Each row is a point on a tangle of strands that fork, close into loops and nearly touch. The rows are in no order.
Two points are linked if the straight distance between their rows is under 104. Some points are linked to none.
k_497: [-30  -2 -23  18 -13  24  -4   9  25 -28  -5 -39  -7  13  -6  23  -3 -12
  10 -47 -15   2  25  -7 -15   5   5 -21  11 -21   3 -12  -6 -13 -39  -5
  30 -21  27  -9  55  13 -13 -22 -16 -14  -8]
k_226: [-18  25  26 -22 -23  28  22 -28 -12  11 -13 -16 -43  11 -29   0  26 -44
   6 -19 -13 -26   7 -30 -10   0  -5  18 -14 -27   2 -31 -30  -1  -4  -3
   1  -6  12 -11 -13  16  -5 -14  17  18  -8]
k_259: [  2   7  14   2  -8  18   7 -17  17  -3 -69 -17 -26 -13   8  56   0 -12
  14 -33   9   3   8 -25   5   4 -20 -26 -14  15   2   0  13   4 -14  15
  -1  -8   3  -5  18   1 -28  25  -6 -37 -34]
k_848: [ -4  24  -4  -7 -13  -4  -1 -14 -41  22  13  -8  13  32 -10 -24   5 -37
 -21  -3 -11 -10  14 -42 -18 -10   5  -4   8  -9   8 -33   6 -40 -17  20
  10 -20  -4  12   9  18  29  -2  17  34 -16]
k_363: [ -8   5   5 -15  -3  32  10 -14   6  14 -43 -32 -14   1  10  56  13 -37
   0 -36  -5  -8  -1 -26   2   0  -8  -2 -29  -6  11  -7   5   2 -18   1
   7  -9  13 -12   7   5 -12  -3   3 -30 -18]
k_993: [ 15 -20   2   0   6 -10  16  23  30 -32   5  34 -25 -48 -16 -24 -12  63
   6  30  26   3  -8  39  32  10  15 -20 -21   1 -18  20 -25  43  25 -39
   3  28   1   5 -26  -4 -10   8 -16 -10  16]
k_901: [  6  19 -26 -23   7 -31 -15 -34  -5   9 -33 -44  20  12  22  41   5  -8
  -5 -21 -11  36 -18  -4   6  11 -19  22 -27  15  12  16   9  28  31  -2
 -22  20  -1 -38  25  -9   8 -15   3 -41  -5]
k_990: [-12 -27  55  21   8  46   0  14  12 -10  -2   6  -7 -19  -1  19 -10  21
  15   8   7   6  -3  39  -8 -13   0  20  23  -2  -2  24   9   2   0   0
 -13  -5 -34  17 -23 -10 -43  32  -7  -3   7]
k_95: [ 24 -11 -29  -2 -12 -23 -24  20  15  -1  13  11 -10  -3 -10 -25   5  23
 -40   9  21 -36  13  -7  32  -2  -9 -27 -38   9  16  -8  -7   9 -29  -4
  46 -23  26 -20 -11   9  28 -46 -24   1   5]
k_399: [ 36  15   9   5  16 -15  -1  10   9   7  17  23  10 -10  23 -46 -16  43
  -4  53  23  -5   0  21  20 -10 -10 -20  41  21 -27   9  22  -7  28   4
 -19  -2 -32  29 -24 -22  16  10 -21  13  37]
k_810: [ 10  -3   9 -19  -1   8  20  17  -2   6  54  25 -14 -13 -19 -13  15  17
 -14  52   6 -31 -10  29  19   5  15   6 -29 -19  -9  19 -43  16   6 -14
  28  35  10  -8 -49 -11  11 -45   3   3  27]
k_192: [ -6 -12 -31 -11 -11  -5 -11  21 -29  24  62  33  33  18   1 -24  17  -8
 -19  27  -2 -25 -16 -10   1  -3  33 -12 -17 -22   7   4 -19 -25 -28   6
  36  13  26  11 -21   6  36 -32 -12  19  -8]
k_35: [ 21  -2  -6  18  -3  -8 -16  18   6   8  38  20  17   9  -2 -40  -7  25
 -23  29  14 -25  11   6  13 -14   6 -19   5  -3  -5  -7  12 -14  -8   2
  22  -4 -11   9 -17  -1  15 -25 -22  25  21]
k_169: [  3 -56  20  27  -5   2 -12  22  20  -9 -21  29  18 -52 -17  10 -22  42
  35  14  19  21 -10  37  22  15  -2 -23  29   0  24  29   4   4  -3 -11
   8  36   5  10 -12 -14 -31  63 -29 -36 -13]
k_277: [-19 -23 -38  10  -4  -5  -1  14  27 -31 -22 -12  -2 -11   9  24 -12   3
  16 -41  -3   7  15   4  -5  23   0 -23 -15   1   3 -12   2   6 -16  -9
  22 -13  37 -16  48   8 -22   2 -18 -28 -10]
k_551: [  5   3  42  21  32  21  17 -12 -17  12  21 -11  24  16   8 -20 -16  -8
  -4  37  -1  -7   3  28 -16 -20  -7  17  67   9 -13  11  11 -40  15  13
 -20 -14 -34  35 -10 -24   0  17  11  35  35]
k_798: [ 19   4   9  12  26 -19 -21 -36  19  24  -6 -33  36  10  33  34  -8  -2
  10  16  13  31 -16  41  -6  -8 -23  18  56  22  -3  29  29   2  23   9
 -33   7 -37   8   7 -31   5  19  -2 -16  39]
k_146: [-34 -25 -34  21 -19  25  -7  30 -31 -19  36  14  33   4 -12  -6 -12  -7
   8 -40 -12   8  19 -27 -24   4  38 -22  -2 -37  -5  -2  -8 -27 -41 -12
  44 -17  51  10   4  44 -21  -6  -2  -4 -22]
k_108: [ 21   8  20 -25  13  17  -3   1  14  10   9   9  -9 -22  15   7   7   2
 -13  19  27  -7  -2  26  13  -6 -22  25 -24   2   2  21   9  16   2 -16
  -1  -3 -16  -2 -46 -12  -6 -11  -4  -7  33]
k_472: [-32 -33  16  -5   4  44   3  18 -23  13  51   0  23   4  -9  13   3 -25
   5   1 -18 -16  -6  19 -22   0  32  22   0 -41   3  17 -21 -22 -21 -15
  24  15  12   7 -10  -6 -13 -18   3   7   2]
k_672: [  0  10  -6  20   4  -8 -11  -9 -20  26  21 -20  23  39  -4 -25  -4 -23
 -16   9  -7 -12  24 -11 -11 -10  -1 -18  35   4  15 -20  13 -48 -17  29
  14 -15 -14  16  24  -3  29  -8  -1  34   4]
k_758: [ -6 -14  37   0  12  45   2   9  19  -2  14  -5  -9 -15   2  17   0  -1
   0   2   7 -12   2  35  -6 -11  -3  32  -4 -11  -2  17   1   3  -6 -15
   5  -3 -19   7 -27  -8 -31  -6  -4   1  29]
k_958: [ -5  34  -7  -2  -9   7  -6 -34   2   6 -10 -67 -13  48 -11  19  21 -37
 -13 -26 -25  -2   8  -8 -14 -21  -8  19  28 -18  18 -27  -7 -29  -8   3
   8 -23  -9 -20  35   7  22 -27  21  18  19]
k_304: [  1  26 -11 -32  12 -38   7  -8 -41  18 -31  13 -16  14 -21  -8   5 -33
  -7   0   4   6   2 -50   8  24 -20  -2 -27  31   6  -8   4  20  17  39
 -22  13  15  -8 -10  -6  26   8  17  -5 -41]
k_22: [-38 -11   1  -7  14  11  38 -11 -11 -21 -13 -25 -19 -15 -28  25  17 -34
  41  -1 -27  -1  14  26 -13  58  12  -5   7  -2  -1   0 -41  29  12   8
 -12  50  23 -28  35 -23 -40  -3   3 -20 -12]
k_333: [  9  24  15 -41   9   1  13 -19 -34  33 -46   1 -20   8  -9   6  16 -49
 -10  -4  12 -10   6 -52  14   8 -32  -2 -28  26   9 -16   5  12   6  27
 -18 -12  12  -7 -44   9  17  14  16  -9 -21]
k_341: [  4  -9   4   9  -5 -24  11  19 -11 -28   5  60 -27 -22 -34 -60 -14  60
  -2  13  17  -1   1  -3  27  -7   4 -43 -35  26 -11   0 -19  31  17  -1
 -17  13  -3   4 -15   2   1  21 -12   5 -22]
k_991: [  7  -7  -4 -22   8  -3  -3  13 -10  35  22  19  27  -6  16   0   9  -5
   6  38   7   7 -20  12   9   9  16   9  -2  -2   9  27   5  -5   0   4
   3  36   2  12 -25 -29  23   0  -9   2   5]
k_846: [ -1  28  -5   4  -3  -8   2 -51   6  -6 -40 -62 -16  43   0  31  21 -31
  -9 -31 -24   5   4 -13  -7  -4 -13   1  20  18   3 -27   7  -4   6  10
 -11 -10 -20 -18  44  -3   1 -14  12   1   1]
k_171: [-16  -3  25 -17 -12  22  14  25 -17 -14  17  44  12 -25  17  13   0  18
  11   0 -17  29 -32   2 -13 -11  15  37  -7 -27  -6  12  12  -2  12 -15
 -25 -17 -12  10 -20  20 -24  32  27  -5 -31]
k_930: [ -9 -14 -13  34 -14  -5 -13  27   9 -22  16  32  23  -9   2 -26 -22  40
  10 -16  -3  10  14  -9  -6  -9  22  -8   1  -7 -12 -10  10  -1  -5  -8
   8 -10   2  18  18  26 -16  16  -9  12 -19]
k_931: [ 11  34  15 -29  13  -3  17 -39  -9  23 -42 -30 -39  23  -6  10  20 -49
  -9 -17   1 -17  12 -31  12  10 -37  13 -17  22  11 -14  -5  25  13  17
 -21  -7   2 -24 -24   2   9  -9  13  -9  13]
k_67: [  5  -9  -4  14  18   6 -23   1  28  17  19 -29  18  18  21  19   0  -7
  -8   1   6  -3  -2  28  -3 -13  -5  20  18  -8  11   5  19  -8  -6  -2
   3  -5 -18   3  12 -15   7 -24 -10   4  33]
k_896: [ 12  16 -20   2   6 -42 -19 -50   3   2 -37 -42  28  28  30  39   3  -8
 -13 -18 -15  39 -14   5  -9   2 -15  10  23  30  -4   1  28   6  32  11
 -29   0 -33 -19  39 -13   3   0  12 -23   4]
k_519: [ 43  17  -7  -8   0 -32  -4  21   6   2   6  38 -11 -16   9 -64 -19  59
  -4  57  25  -2 -13   4  32  -8   2 -38  15  30 -34  12  16  10  25   3
 -12   8 -14  21 -40 -14  32  10 -18  11  21]
k_988: [ 20   8 -64 -12  -8 -49 -34  10  20  17  -1  -4  34   7  53  10  -9  21
  -3 -10  -6  26 -39 -21   6  -1  13  10 -15   3  -2   6  31  -5   7  -4
  -1  -3  16  -6  27   1  44  -6 -14  -4  -1]
k_803: [ 36   8  -8 -15  -9 -29 -13  24  18 -10  -3  49 -10 -29  14 -40 -12  53
 -10  18  35  12 -13  -7  27 -12  -8 -12 -26  20 -18  10  18  16  15 -11
  -6 -12  -8   6 -38   8  16  17 -15   1  -2]
k_949: [-22  21  29  -5 -30  51  13 -30 -16  13 -12 -36 -27  21 -32  20  27 -51
   0 -22 -20 -10   3 -41 -25  -9  28  16  17 -50  -4 -19 -17 -30 -24  -5
  12 -14  15  -2   0  17   0  -3  23  25 -10]
k_123: [-18 -13  21  -7 -18  42   5  26 -22  -4  -7  33   4 -14  -9   6   4  -5
  -6 -16   5 -11  10 -33   5 -15   4 -13 -34  -5  -1  -8   0 -13 -28   1
  15 -21  18   9 -35  30 -24  24  -3  -8 -40]
k_718: [  8 -16 -52  20  -5 -35 -36  28  38  -4   5  -3  29   8  30   2 -14  26
  -5 -25  -4   8  -1 -14   2  -2   8  -1  -4  -5   7  -8  27   1 -11 -14
  18 -21  15   4  44  19  17 -13 -21   3   0]
k_723: [-35  -1   9 -11 -10  18  45 -12  -8 -18  -9 -23 -44  -7 -42   9  25 -36
  38 -14 -20 -28  19   7 -10  43  -3 -14  -3 -21   1  -8 -59  14  -8   6
   7  33  36 -25  20 -12 -37 -19  -9 -10 -10]
k_64: [  5  -7 -23 -15   5 -24 -14   4 -15  29  -2  12  26   2  19  11   2  -5
   2   7   8  15 -10 -13   5  15   4  -1 -13  10  14   6  15  -6   0  15
   3  18   8   5   4 -13  26   9  -4  -5 -24]
k_107: [-19 -26  31  29 -17  54   0  22  -8   2 -12   3  10  -1  -8  17 -13  -3
   7 -17  -4  -4  16 -19 -10 -18  19 -16   8  -9  -3   8  12 -26 -41  19
  14 -14   0  20  -9  12 -29  23  -7  -3 -30]
k_390: [  8  -4 -28 -16  13 -26   4  13  25  -5   0   7 -26 -21 -10 -11   3   9
  -3   9  16  -4  -4  21  21  23  -5   1 -41  10   9  18 -32  40   9 -11
   9  27  27 -18  -2 -14  16 -30  -8 -16  14]
k_854: [ 14  29  25   3   7  10  21 -47  -9   4 -38 -39 -18  30   1   8   8 -34
  -1 -12  -8  -6  12 -15 -12  -8 -16  -1  30  23  -1 -23  12 -18  -1  17
 -19 -24 -19   4   9  -2  -1  16  22  16   5]
k_4: [-24 -24  27  28  -8  22  -2  10 -27   1   9  20  22   2  -6  -2 -11   6
  13   3 -13   8   4  -2 -17  -9  27  -3  27  -6   2  -1  14 -27 -13  20
  -5   0 -16  24   6  -4 -21  30   4  12 -36]
k_938: [  7  11  33   1  14  23   3  -3  -1   2  15   0  23  -4  38  22 -18   6
   5  16  -9  29 -32  27 -27 -26   2  53  39 -14 -17  27  30 -15  22  -4
 -46 -26 -38  17 -23  -1 -12  25  29  11  23]
k_980: [-21 -10 -23  -2   0 -11  -4  -7 -40  15  -7   3  22  10   4  24   9 -29
   3  -9 -18   5  -1 -24 -12  21  21  -9  -9  -4  12 -15   7 -17  -9  15
   8  16  15   1  30 -10   7   2  15  -8 -49]
k_664: [ 11   0  -4  -6  -6 -19  14  12  19 -28  11  28 -47 -23 -35 -37  -3  33
 -17   7  19 -30  10  15  22   9 -14 -12 -52   8 -11  -2 -41  37   7 -14
  22   8  16 -20 -20   5  -1 -33  -2  -4  12]
k_609: [ -5   1  53 -32   7  33  24  -9 -45  32 -13  14   1   1  -5   4  16 -39
  -4  25   3 -11  -6 -21   2  -5 -10  12   1   7  15   0   6 -10  -3  15
 -16 -10 -10  12 -57  -2  -5  29  17  11  -9]
k_865: [  2  20   3  10  13   4  -4 -19   7  16  20 -42   7  38   2  -5   5 -26
 -15   5  -4 -12  11  14 -10 -18 -16  15  38  -3  13 -15   2 -33  -4  12
   5 -15 -21   5  18  -9  20 -23   8  27  34]
k_168: [ -3 -15  30  15   7  14 -10  13  23  -5  11  19  16 -18  21  19 -15  34
  22  16   0  31 -26  41 -16 -16   8  32  37 -13 -10  25  23   3  23  -4
 -32   0 -35  22  -6  -7 -28  33   6  -3   8]
k_880: [  1  27 -41 -33   6 -35 -11 -18  17  -6  -7 -37  -1  17  20  17   4   3
  -7 -19 -18  16 -26   1   6   2 -19  27 -41   6  10  13 -13  37  31 -13
 -21   9  12 -44  36   0  24 -47   1 -25  19]
k_708: [ 23  28  18  16  33  -8  15 -58  -3  10 -29 -59   8  38  17  14   6 -29
 -10  -6  -8   2   5  14 -10 -10 -30   5  55  40  -8  -7  11 -12  14  12
 -29 -19 -26   8  15 -14   3  15  24   5  30]
k_754: [ 10 -13  -2 -20  12  17   1  17   5  30  41   4  15 -21   6   8  19   0
   2  56   8  -8 -24  37  16  11  25  18  -9 -15   7  40 -16  10   0 -17
  17  53  13  -2 -39 -35  17 -32 -15  -5  32]
k_940: [ 17 -26  16  50  -5  18 -32  24  40  -4  -6  -1  11  -6   1 -11 -20  31
  -9  -4  21  -8  29   9  12 -22  -4 -17  15  14  -5   1  35  -3 -23   3
  10 -20 -20  12  -6   6 -22   4 -30   5  16]
k_927: [ -8  -2  22  -1 -11  20  17  18 -21  -6  67  39   1   0 -29 -33   7  24
 -10  35  -2 -30  -1   9   1 -16  15  -3 -13 -29 -16   1 -35  -8   4 -14
  23  23 -11   7 -42   4   3 -16   2  26  19]
k_957: [-19   9  14  -6 -14  14  22 -10  -5  -3  -7 -12 -41   5 -33  -6  23 -28
  11 -10  -8 -35  20  -7   0  14 -14  -4 -15  -5  11 -19 -39   6 -12   9
  11  17  14 -14   7  -3 -14 -21  -3   1  -9]
k_531: [ -3 -27 -22  -1   6 -13  -1  21  29  -9   3  13  24 -36  21  16 -15  26
  30   5   0  28 -25  39  -1  14  27   8   1 -17  -4  22  -5  17  17 -29
  -6  28  15   4  15  -6 -11  19  -8 -15   6]
k_739: [ -5  33  45  10 -18  46  17 -35   2   9 -12 -56 -40  29 -40   3  24 -40
   3  -5  -6 -15  10  -8 -28 -23   6  22  42 -36  -7 -13 -20 -34 -13   1
   5 -16   2  -1   0   6  -4   3  16  43  29]
k_461: [-21   1  32  13 -14  20  13  12 -23 -27  19  32   4 -10  -7 -15  -6  25
  15   2 -23  27  -7   0 -22 -14  23  19  25 -18 -11  -8  12 -10  16  -6
 -25 -14 -33  20   5  15 -28  36  24  16 -34]
k_423: [  0 -28 -43  40 -21 -13 -28  39  17 -10   3  18  31  -6   4 -22 -20  33
  -7 -31   3  -2  24 -30   6  -5  15 -32 -16   1   3  -8  19  -6 -32  -9
  33 -28  32  10  19  41  -3  -2 -26   1 -16]
k_999: [-14  15 -38 -26 -11 -30   5   2 -29   3  25  18  -7  13 -12 -20   7 -16
  -8 -12 -16  -9 -10 -30 -12   6   7   8 -36 -14   4 -17 -28  -1  -1   5
   8   8  29  -7  18  12  30 -30  18  12 -27]
k_681: [ 25  38  25 -23  33  -9  20 -31 -14  24 -24 -20 -20  16   5  -9  13 -39
 -12  11  12 -17  21  -6  13  13 -49  12   7  34   7   5  -6  24  18  16
 -30  -3 -11  -9 -38 -13  14   4  11  -9  33]
k_813: [  7 -29  12  31  22  15 -35  -4  27  22   0 -36  32  14  33  45 -22  -2
   0   3   9  20 -15  38 -17 -21   0  29  47  -6  -1  25  35 -13  -4  14
 -12  -5 -29  15   2 -18  -6   8  -3  -2  30]
k_239: [  2   6  24  20  30  -6   1 -45  11   5 -13 -46   6  21  10  28   6 -23
   9  11   2  13   1  43 -13  -8 -15  16  56  32  -5   4  15   4  19  19
 -33   8 -39   6  25 -27 -14  10  10   2  31]
k_323: [ -4 -26  18   1  -2  -3  -1   6  -7   0 -28  35   1 -49 -13  14  -6  26
  36  16  11  36 -13  13  16  22 -17 -14  12  11  30  23   1   3   9   9
  -6  36   4   5  -9 -15 -20  61  -6 -38 -46]
k_748: [  1  17 -28 -15  -1 -32  -8 -13 -20  10 -36  -4 -17  17  -2   5   3 -18
 -12 -25  -3  -2  10 -53   3   8 -22 -18 -35  28   9 -28  14  -1   1  28
   0 -13  10  -8  23   8  19   0   7  -3 -42]
k_751: [ 19 -26  10  36  -8   1 -42  22  42   5 -22  10  23 -11  21  10 -30  32
   5  -8  22  18   6   5   4 -15  -9  -2  25   9   2  12  45  -9  -8  10
  -4 -20 -19  18  -3  15 -16  36 -10 -11   1]
k_155: [-17  21  12   2   0 -13  16 -29 -16 -27 -17   1 -14  -3 -11   2  12  -9
  19   2 -29  22  -4   3 -26  18   9  19  20   5 -16 -19  -2  16  35  -1
 -42  21 -37  -2  33 -11 -17  12  38  12 -24]
k_652: [  3 -34  30  13   2   5   6  27  15 -21   2  38   1 -46 -10 -12  -7  58
  23  26  16  15 -15  41  21   2   8 -15   9   0   0  21  -2  24  19 -21
  -8  25 -16  12 -19 -11 -27  47 -20 -17  -3]
k_608: [-17  -7  18 -29  -7  17  12   7 -50  19  -9  32   9  -9  -7  13  14 -24
   3   8  -3   2 -11 -25   0   3   7   6 -19  -4   7  -5   2  -9  -4  10
  -6   1   7   9 -29   5  -7  27  17  -2 -49]
k_725: [  5  37   8 -20   2 -20  23 -29 -44  18   0  -3  -2  28  -4 -32   5 -39
 -12   7 -15  -6   5 -33 -11   8 -13  11  15   3  -5 -30  -7 -16  16  17
 -21 -11  -7   3  -3   2  27   1  36  32  -5]
k_28: [-35   5   8   3  -3   2  27 -28 -31 -19 -14 -11 -18  -6 -31  12  21 -34
  30   1 -41   1   9  -2 -22  41  23   7  17  -9  -8 -18 -28  14  16   4
 -23  43  -4 -13  36 -20 -26  -1  27   2 -37]
k_565: [ 16   7 -32  -9  -3 -42 -21   2  11  -2 -20   4 -26   9  -2 -30  -6   9
 -23 -18  16 -12  20 -39  12   1 -34 -24 -42  36  11 -19  11   7  -9  19
   8 -32  10 -11  19   9  25 -15 -16   2 -13]
k_12: [ 17  28  48  14  -1  49  25 -40   3  -2 -36 -46 -24  26 -14   5   5 -30
  -2 -11  -5  -3   6 -22 -28 -31   3  11  45  -5 -14 -11  10 -32 -16   9
 -16 -35  -7  15 -11  11 -10  28  27  36  13]
k_375: [ -1  26 -23 -28   1 -16  -5 -11  22  -5   3 -33 -27  18   4   9  17 -13
 -13 -23 -15 -15  -4   5   5  -8 -38  31 -34  -9  21  -8 -24  22  15 -11
  -1  -9   7 -42  18   6  21 -56   7  -8  28]
k_195: [ -7 -25  55   1   0  52   7   7 -22  26 -18   6   4  -2  -5  23   1 -20
   2  14   8 -13   2  -7  -1 -15   3  -5   6   6  16  17  14 -25 -27  22
   5  -3 -18  20 -42  -8 -17  32  -2  -1 -13]
k_969: [-14  26 -18 -16   4 -37  17 -24  -8 -40 -26  -5 -25 -11 -12   1   1  -5
  11 -12 -37  29 -12  -9 -24  31   5  20 -21   6 -24 -13 -17  42  50  -9
 -48  30  -9 -24  43  -2  -7  -9  44  -7 -28]
k_208: [  0 -17 -28  -6  -7 -22  21  32  25 -36   6  49 -11 -39   3 -24 -24  54
  12   8  11  17 -20  19  20   8  29 -18 -28  -7 -21  17 -24  32  21 -40
  -3  10  21  10 -10  19  -2  23 -10  -7   0]
k_892: [ -6 -20 -22  26 -15 -11 -15  20 -29   3  71  26  21  15 -28 -41  10  18
 -16  21  -5 -37   5   3   3 -12  32 -35   2 -33   7  -3 -37 -24 -25  -4
  55  21  21   3 -10  10  25 -41 -17  20   9]
k_617: [ -6 -41 -66  -6  -3 -22  16  34  10 -23  24  23  13 -25   7  -2 -23   4
   7  -6  14   5 -14  16  11  23  46 -20 -26 -24   4  14 -25   7 -10 -38
  31  -3  57 -18  -1  25   3  -9 -19 -13  18]
k_540: [  8  46 -18 -26  -3 -36   6 -30   1  -4  -1 -25 -31  31  -3 -15   8 -21
 -10 -18 -19  -4  -3 -17 -10  -3 -35  30 -13   0   2 -27 -19  13  32   4
 -17  -8  -7 -27  21   7  27 -39  26  12  18]
k_499: [ 16 -17  40  41  -9  41 -13  11  18  -2   7  -4  -7  -5 -22 -15 -11  25
 -23  12  17 -30  36  12  21 -24  -6 -33   6  14  -8  -3  15 -10 -31   6
  24 -15 -19  -4 -28  -7 -25 -13 -32   9  23]
k_598: [-17  -6  -8   9  -7  42 -11  20  29 -10   9 -31  -5   9   4  21   1 -13
  -9 -39  -7 -10  16  -3  -5 -13  -1  10 -11 -26   7  -4  -1 -10 -37 -15
  32 -29  17  -7  12  20 -10 -30  -5  -8  10]
k_251: [ -3   3  16 -41  -4   7  10  14 -25  12   0  38   7 -29  13  12   9   5
   8  13   6  26 -31  -4   6   1  -3  24 -27  -7   7  18   1   9  12  -7
 -22   9   2   1 -36   1   0  29  14 -13 -28]
k_682: [ -7  41  -8 -23  -7 -27  14 -33  -5 -22 -22 -13 -44   6 -18 -10   8 -17
   3 -26 -24   4  -3 -23 -17  14 -16  31 -24   3 -13 -30 -19  35  35  -3
 -33   5  -5 -23  24   9  -2 -18  34   8 -11]
k_229: [ 23  -3  26  26  30  -1 -11  -3  18  12   8  -5  22  -1  20 -15 -19  16
  -4  33  24  -5   8  35   2 -16 -16   0  55  21 -11  13  30 -17  14  11
 -18 -13 -39  29  -9 -24   0  11 -15  11  42]
k_834: [-17 -42 -65  -4   2 -14   8  24  18 -29  13 -10  14 -13   9  18 -19  -6
  21 -25   1  12  -2  24  -5  28  28 -16 -14 -22  14   0 -10   5  -7 -28
  23  -6  55 -30  36  14 -14 -13 -16 -21  17]
k_832: [ 40  25  22 -34  23   2  -1 -17  -2  25 -14  -5  -9 -17  15   4   8 -16
 -17  21  33  -1   8   6  20   3 -49  12 -12  26   9  25  11  16  -3  -3
  -8  -8 -16  -4 -62 -18  16   3  -4 -21  31]
k_466: [ 36  10 -13 -10   4 -33 -25   6  28  -2 -19  16 -18 -16  19 -23  -9  28
 -16  -6  35   1  11  -8  18  -3 -35  -8 -28  34  -2  -2  27  18   5  -3
  -1 -25  -8  -4 -10   3  15   2 -18  -6  10]
k_716: [ 30  -1 -23  -3  -8 -22 -13  24  36 -19  16  25 -21 -22   0 -27  -7  43
 -31   5  25 -22   2   3  29  -3  -2  -5 -45   0 -11  -4  -6  28  -7 -29
  32 -20  19 -14 -16  16  11 -38 -17   1  19]
k_611: [ 11  -9 -60 -11   2 -41 -25  15  15  24  10  -5  27   4  32   5   1   7
   4  13   1  12 -32   1  18  11  22  -3  -9   2  14  16   7   4   0  -6
   9  28  26  -3  22 -19  48 -19 -22  -5   6]
k_244: [  4   0  -2  26 -16  -8  -3  31  -2 -20  33  52  17  -3  -4 -57 -19  64
   0  13   3   9   0  -9   8 -26  21 -24   6  -2 -20  -7  12  -2  14  -7
 -12  -5 -21  22  -8  20  -1  20 -14  29  -5]
k_634: [ 11  -3   5  32  -1  -4 -31 -15  43 -12 -39 -20   5   4  27  40 -18  15
   5 -34  10  26   6   6 -10 -14 -18   2  24  24  -6  -2  39   0  -2  15
 -13 -27 -27   3  26  12 -19  28   4 -20   1]
k_185: [ -8 -16  10 -23   4  49  -4  13   7  20  -3 -23   5  -4  14  46  12 -36
 -15 -22   1 -14  -2  -2   1 -10  -4  17 -39 -20  18   8   3  -7 -32 -15
  24 -11  20 -12 -21   6  -4 -20   1 -25   8]
k_600: [ 13 -14 -23  -3   9 -24 -15  10  16  10   5   0 -10   0  -5 -13  12   5
 -15  14  15 -23   8  10  24  14 -10 -16 -22  12  24   1 -10  15 -12   3
  25  13  17 -14   5 -20  22 -35 -20  -8   8]
k_542: [-24 -21 -25   4 -15  13  -5  30 -37  -5  62  43  42   5  -6 -20   2   2
  -5 -11  -8  -5  -7 -16 -10  -5  45 -10 -16 -35  -7   5 -22 -24 -27 -17
  36   2  38  18 -14  34   4  -9  -3  13 -18]
k_248: [ -1   1 -19  32  -4 -33 -33 -30  29 -21 -34 -31  17  21  26  38  -6   7
  -6 -33 -16  34  -1  -2 -16  -3  -6   2  28  24 -12 -17  36  -1  13   7
 -13 -15 -30  -7  64   4  -9   5  10 -12 -10]
k_515: [-27  13  -9  35 -16 -21  -3 -34 -12 -25 -24 -25 -15  19 -26  -2  12 -16
  14 -12 -23   6  23 -14 -27  20  12 -23  39  14  -8 -35  -7 -15  -5  18
  -6  21 -13   0  78 -18  -8  -3   3  14 -36]
k_236: [ -4   1  -8  11  -7   0   1  -4  40 -29 -61 -16 -34 -13   9  30  -4   9
  14 -44   9   0  23 -14   4  10 -28 -37 -20  26  -3 -10   6  16 -15   8
   8 -15  15 -11  50   4 -28   9 -28 -32 -23]
k_828: [ -2 -36 -27   9  -8  -9   9  41   6 -19  31  43  24 -28   5 -15 -15  39
   5  14  13  -1 -19  15  24   7  51 -22 -15 -20 -14  20 -17   8  -6 -37
  25  15  29  13 -22  15   2  14 -20   1   6]
k_829: [ -8   7  23  12  -8   9  17  13 -19 -20  49  45  -8   1 -32 -56  -9  47
  -1  27   0 -12   7   8   3 -22   9 -21   0  -9 -18 -11 -21  -2  20  -6
  -5  19 -29  15 -17   3  -4   6  -4  31   9]
k_124: [ 13  34  12 -31  24 -21  23 -11 -36  34   4   0  -5  25  -1 -31   9 -42
 -13  28  -4 -16   7 -18   9  19 -27   6   9  19   3   1 -13   6  17  31
 -22  14  -1  -3 -29 -16  33  -8  20  10  14]
k_476: [-30  -9 -26   2 -13  17  -5  12 -26  -4  19  -2  21   7  -2  16   1 -25
   2 -34 -22   3   8 -24 -26   6  27   2  -8 -34   2 -18  -2 -26 -28 -11
  26 -11  33   1  23  21  -4 -12  13  -4 -33]
k_942: [ 21  19  35 -21  24  16   9  -5  -8  23  12   6  22 -21  35  10  -3   6
  11  42   9  21 -31  29  -3 -13 -20  32  36   4  -5  45  22  -8  20  -4
 -35  -7 -32  22 -53 -24   6  30   5  -8  36]
k_116: [-26 -24 -23  17  -4  -2   5  12  -8 -15  30   8   2   1 -21 -20   0   3
  14  -8  -6 -20  16  18  -7  15  22 -25  -2 -16  10  -9 -30  -7 -14  -7
  30  19  26   1  28  -1  -9 -16 -13  -1  -6]

A tip is a point with one link. Name the tips that can be reached along the links from each point below, in the order of the rows.
k_718 => k_892
k_828 => k_323
k_940 => k_551, k_499, k_942

A piece is two or more points that can be reached from each other along the links. Count, over all rows, the pieces, the separate loops (a circle has one, a figure eight two, a Y none), the forks (points with three links) and the tips (points with one).
pieces => 5
loops => 6
forks => 7
tips => 5

How many points has the smallest loop of links through each point below? Write 0 if it is on no loop.
k_611 => 12
k_123 => 5
k_259 => 7
k_716 => 5
k_4 => 7
k_708 => 9
k_828 => 0
